Points, in no order, along strands that fork and pass close to each other.
(in the rows, 128 means zero)
Points whose rows are less than 80 apart are linked; no others are. Some points are linked to none.
q993: [138 167  91 102 137 142 144 117 162 138 126 158 157 123  87 117 117  94
 150 112]
q720: [ 85 153  96 100 111  94  97 168 149 103  81 149 151 119  92 166 114 174
 154 105]
q442: [104  77 140  94 149 115 103 153 112 137 164 128 157 179  97 196 100 176
  92 110]
q895: [ 98 185 106 143 129 145 106 110 149 169 162 136 171  95  84 141 158 110
 178  95]
q813: [ 82 140  96 126 108  92 101 166 147  76  63 136 125 121 116 146 121 174
 153 112]
q587: [145 183 114  67 130 102 134  91 167 157  93 151 172 144  83 130  72 101
 151 128]
q864: [113 134 149  83 107  84 104  86 176 127  92  97 120 147 136 175  89 141
 146 137]
q656: [123 103 132 111 119 146 147 110 159 129 132 111 116 148 149 156 115 121
 130 131]
q704: [174 123 150 135 101 147 183 108 164 139  83 117  81 136 171  96 114  91
 133 180]
q865: [123 135 156  61  96 131 152  88 168 182 125 113 133 162 144 172  96 107
 142 155]
q146: [110 125 142 105 143 119  75 146 110 149 183 139 177 147  73 194 122 154
 121  89]
q934: [149 118 164 179 137 127 120  85 125 153 158 149 114  58 170  88 170 140
 100 163]
q32: [161 121 140  51 164 110 125 127 159 130 137 155 164 154  47 133  77 157
 105 107]
q7: [158 103  88 103 139 147 147 179 119  85 124 133 110 160 121 157 101 138
 110 131]
q642: [ 99 147 137 147 103 101 108  79 174 124  84 113 113 107 146 117 140 125
 167 133]
q35: [ 96  65 164 140 125 109 114 102  89 139 162 138 132 112 177 106 143 112
  51 128]
q225: [120 140  96 127 108 131  99 184  83  80 143 151 120 144  77 169 136 176
 109 104]
q200: [120 180 100 112  79  94 123 109 174 168  41 127 150 150 128 133  84  91
 164 159]
q512: [172 134 171 145 116 149 185 103 159 154 116 115  87 120 178  78 136 106
 137 183]
q311: [173 179 119  49  99 105 143  86 172 176  97 140 167 160  93 131  59  87
 135 153]
q108: [128 152  90  76 120 111 120 171 146  92  93 176 150 131  66 140  97 172
 111 110]
q466: [165 126 129 145 176 164 117 200  41 104 146  88 121 145 139 100 157 146
 126 147]
q366: [144  76 108 109 136 137 148 155 127  93 127 117 108 168 145 159  97 136
 103 131]
q838: [ 97 128 129 180 124 130  79 124 119 117 163 114 122 122 121 150 162 143
 154  94]
q911: [ 98 159 117 145 136 146  93 120 132 159 181 132 168 110  90 166 160 116
 163  90]
q441: [180 122 105 131 157 148 137 197  88  69 113  91  95 121 132 105 131 143
 130 153]
q889: [ 95 156  98 138 103  95 111 131 166 114  38 134 126 123 136 129 111 128
 176 137]
q483: [ 93 166 104 112  93  87 111 117 174 141  35 125 142 135 138 145 100 113
 181 143]
q608: [150 115 132 179 147 106  93 106 117  96 133 127 104  69 147  92 162 152
 115 141]
q232: [156 162 136  46  97 116 155  83 168 187 111 124 148 162 111 163  71  94
 134 163]
q184: [171 115  93 124 149 154 143 192  94  86 134 115 105 136 124 128 126 133
 126 135]
q151: [126  83 143 155 161 133 118 162  36 103 149 109 111 161 160 121 133 128
  90 118]
q401: [114  98 195 182 146 126 151 126  67 162 175 122 135 109 179  77 153 108
  69 137]
q909: [174 135 114 159 148 130 139 163 139  82  83  95  95 100 147  92 119 129
 143 158]
q936: [137 111 186 181 127 144 145  97 124 163 173 136 117  94 179  85 174 126
 120 142]
q875: [118 184  94 168 131 153 146 122 162 155 123 134 131  99 107 122 156 106
 180 134]
q384: [146 104 121  55 158 117 126 135 159 131 131 148 154 161  77 178  74 159
 105 130]
q235: [105  81 144 129 119 103  70 105 124  88 144 118 119 141 137 164 125 163
 112  98]
q728: [115 163  91 180 135 127 131 165 133 110 105 126 114  88 117 111 159 145
 175 127]
q244: [113 187 114 107 120 148 129  84 166 179 152 131 159 114  98 143 144  87
 168 117]
q586: [116 111 182 184 126 154 173 119 124 182 178 117 126 121 177  96 161 109
 124 131]
q120: [154 127 134 121  91 131 159  95 176 129  76 114  89 146 159 119 104  92
 133 172]
q84: [116 180 125  60 132  68 107 132 144 146  64 184 184 112  65 117  86 160
 166  91]
q982: [151  87 149 147 181 146 170 160  64 132 152  81 127 135 186  79 135 119
  93 153]
q589: [131 135 122  68 135 118 105 155 125 109 149 162 161 147  41 157 105 195
 103  96]
q489: [ 87  81 162 110 127 130 135 121 124 153 169 105 151 161 155 166 118 122
 101 108]
q950: [103  95 168 114 105 113  85  60 157 131 135 123 110 112 155 129 143 135
 114 122]
q516: [142 166 141 160  78 109 149  87 180 144  56 117  98 124 157  84 120 100
 159 183]
q713: [ 98  76 145 123 130 113  84 139 112 104 155 118 138 170 128 188 118 167
 109  97]
q717: [150 117 127 157 134 108 102  90 139 115 111 138 103  57 147  95 153 144
 102 163]
q884: [162  92 124 140 165 157 178 163  92 124 147  86 109 135 174 103 126 113
 118 145]
q198: [138 139 155 145 110 176 197 111 164 196 152 120 111 134 158 114 156  93
 151 155]
q605: [158  81 144 114 120 121 140  90 145 106 101 138  84 108 175  91 119 117
  89 165]
q636: [117 140 113  98 115 129  90 172  95  94 148 163 148 143  49 169 122 199
  90  96]
q162: [172 116  94 123 176 179 175 185  64 141 170 118 147 143 132 110 129  99
 109 133]
q825: [ 84 141  95 143 112  93 106 164 139  91  47 140 118 100 136 124 134 154
 172 115]
q566: [164 124 106 134 179 177 151 203  40 127 164 106 129 140 131 115 151 116
 115 138]
q602: [116  61 139 141 150 115 118 142  59  95 144 119 115 163 169 121 125 140
  67 112]
q57: [183 144  87 103 149 166 162 163 110 106 152 168 138 130  87  93 120 110
 122 103]
q623: [126 140 155  64 100 103 129  85 176 159 111 100 127 155 133 183  90 127
 148 146]
q674: [121  55 140 130 146 108 119 117  68 112 143 128 118 119 177  99 137 126
  51 133]
q920: [132 159  94 171 133 120 124 183 106  86 111 112 104  89 120 107 154 159
 159 125]
q564: [105 148 123  92 116  85 100 110 175 119  88 112 130 133 116 181 100 147
 154 124]
q266: [105 178 106  68 135  86 103 139 152 133  93 165 176 109  67 141 103 161
 156  91]
q279: [121 149 115 156 133 166  96 176  41 124 176 153 142 149  79 159 162 131
 120  95]
q619: [143 137  93 149 142 173 123 169  76 128 178 147 138 136  94 138 156 117
 126 106]
q357: [148 149 100 162 142 117 132 188 127  75  71 107 102  89 135  92 127 143
 160 148]
q643: [125 122 111 148 123 130 100 169  87  77 144 119 102 147 114 156 148 162
 126 104]
q216: [ 96 165 110  91 129  93  93 138 165 129 109 135 152 121  89 177 108 156
 158 107]
q596: [115 165 128 178 117 119 136  89 175 137  96 118 106 100 139 108 151 120
 172 143]
q379: [166 161 108  96 124 153 154 164  82  68 155 173 144 147  53  91 124 163
 103  75]
q324: [ 96  75 170 104  97 118 100  72 140 155 151 145 121 101 171 121 151 120
  83 140]
q37: [124 187 115 202 131 141 156 118 166 157 119 125 119  88 133 107 160 123
 189 148]
q102: [ 75  78 173 143 120 123 145 127 100 154 171 105 155 158 167 137 121 109
  83 101]
q53: [136 114 135 148 116 107 108  75 162 104  96 133  91  77 154  94 143 128
 118 156]
q62: [ 99 136 123 154 122 147  89 137 114 143 178 132 150 129 104 170 153 126
 146  90]
q702: [105  95 138 122 118  95  71  75 147  94 121 125 117 114 139 139 138 151
 115 113]
q863: [136 105 134 138 117 134 140 101 151 115 124 108 100 128 156 127 129 125
 131 137]
q944: [111 114 194 197 138 141 172 129  83 180 186 115 142 120 177  84 158 105
 102 132]
q240: [100  60 157 133 117 113  82  82 106 133 157 141 129 103 163 122 149 125
  70 125]
q910: [129  88 117  80 147 136 136 147 136 128 154 137 152 176 105 179  93 149
  95 118]
q504: [148  68 127 107 129 128 152 123 137  91 111 119  96 161 169 133  94 128
  99 132]
q567: [109 146 158  82 105 160 162  93 160 213 162 115 146 141 136 157 135  87
 154 133]
q167: [159 117 148 139 105 123 129  74 164 121  93 131  84  99 163  85 133 120
 117 172]
q282: [131 115 109 148 128 120 104 150 112  69 125 116  94 125 132 130 143 155
 130 113]
q763: [130 137 125 110 100 120 140  96 181 118  79 110 106 148 148 140  99 107
 147 155]
q377: [153  65 128 119 136 113 122 105 120  90 122 122  89 123 173 107 121 133
  86 145]
q773: [133 122 120 151 125 124 125 122 149  90 108 111 100 116 141 126 131 131
 139 125]
q403: [151 109 111 143 172 178 198 174  79 158 169  99 138 142 157 114 136  92
 109 144]
q171: [122 179  84 168 133 130 148 178 141 127  70 142 129  85 119 100 145 125
 188 137]
q229: [120 144 147 113 103 172 171  96 168 190 146 120 127 137 145 134 142  89
 150 148]
q180: [175 141 106  89 143 151 154 165 108  86 157 176 147 155  64  87 106 136
 109  86]
q153: [111 169 147  83 108 149 142  75 163 206 162 125 160 124 114 157 135  90
 164 121]
q426: [110 124 137 122  96  97 109  71 182 114  75 118 108 122 147 118 119 118
 144 143]
q908: [ 63  86 180 166 128 111 131 123  70 139 174 118 155 160 163 122 132  95
  70 106]
q745: [124 196  79 174 143 146 157 150 147 151 100 162 141  83 101  96 156 112
 183 133]
q277: [140  84 149 168 148 138 135 117  93 124 159 116 108 120 167  97 152 124
 112 131]
q71: [131 101 145 183 139 114  76 104  96 104 151 127 108  95 142 107 169 142
 116 120]
q767: [131 178 116 146  72 111 149 100 181 163  53 116 127 143 139 113 105  84
 165 172]
q917: [109 131 141 202 126 111  79 114 115  97 147 121 111  99 129 115 174 150
 144 108]
q857: [145 125 152  58 170 101 103 134 139 142 155 149 161 142  35 148  89 183
 108  92]
q325: [138 160  87 135 135 162 154 129 158 143 127 144 134 117 103 123 134  91
 159 127]
q315: [137 111 148 168 174 146 106 179  17 107 150 100 114 152 149 118 154 131
 109 125]
q590: [112 101 137  93 123 155 153 114 144 162 155 115 144 157 143 171 111 112
 121 121]
q805: [128 188  98  89 124 116 131 105 175 147  91 155 165 127  90 126 101  95
 160 125]
q696: [158 139  83 121 150 169 145 160 102 121 168 161 142 132  87 115 142 108
 132 101]
q673: [ 85  92 180 185 146 115 130 129  44 136 168 118 146 138 173  97 141  90
  64 119]
q106: [152 149 155 162 113 157 187 100 166 163 129 123  98 116 160  98 147 109
 155 171]
q498: [117 149 112 137 116 154  91 180  48  98 161 151 128 144  76 169 150 161
 106  93]

A fork is a point with three links, a tip a point with one. Leave the first point through the second and follow the links. Name the first fork or tip that comes.
q908 / q673 => q934
q151 / q602 => q225
q311 / q232 => q216
q71 / q608 => q441
q895 / q244 => q875
q498 / q279 => q379
q35 / q674 => q982
q813 / q825 => q516

A fork is a point with three links. Follow the links from the first point to the second and name the forks in between, in order.
q825 / q311 => q216
q673 / q32 => q225
q266 / q171 => q216 > q875
q864 / q909 => q875
q745 / q889 => q875 > q216
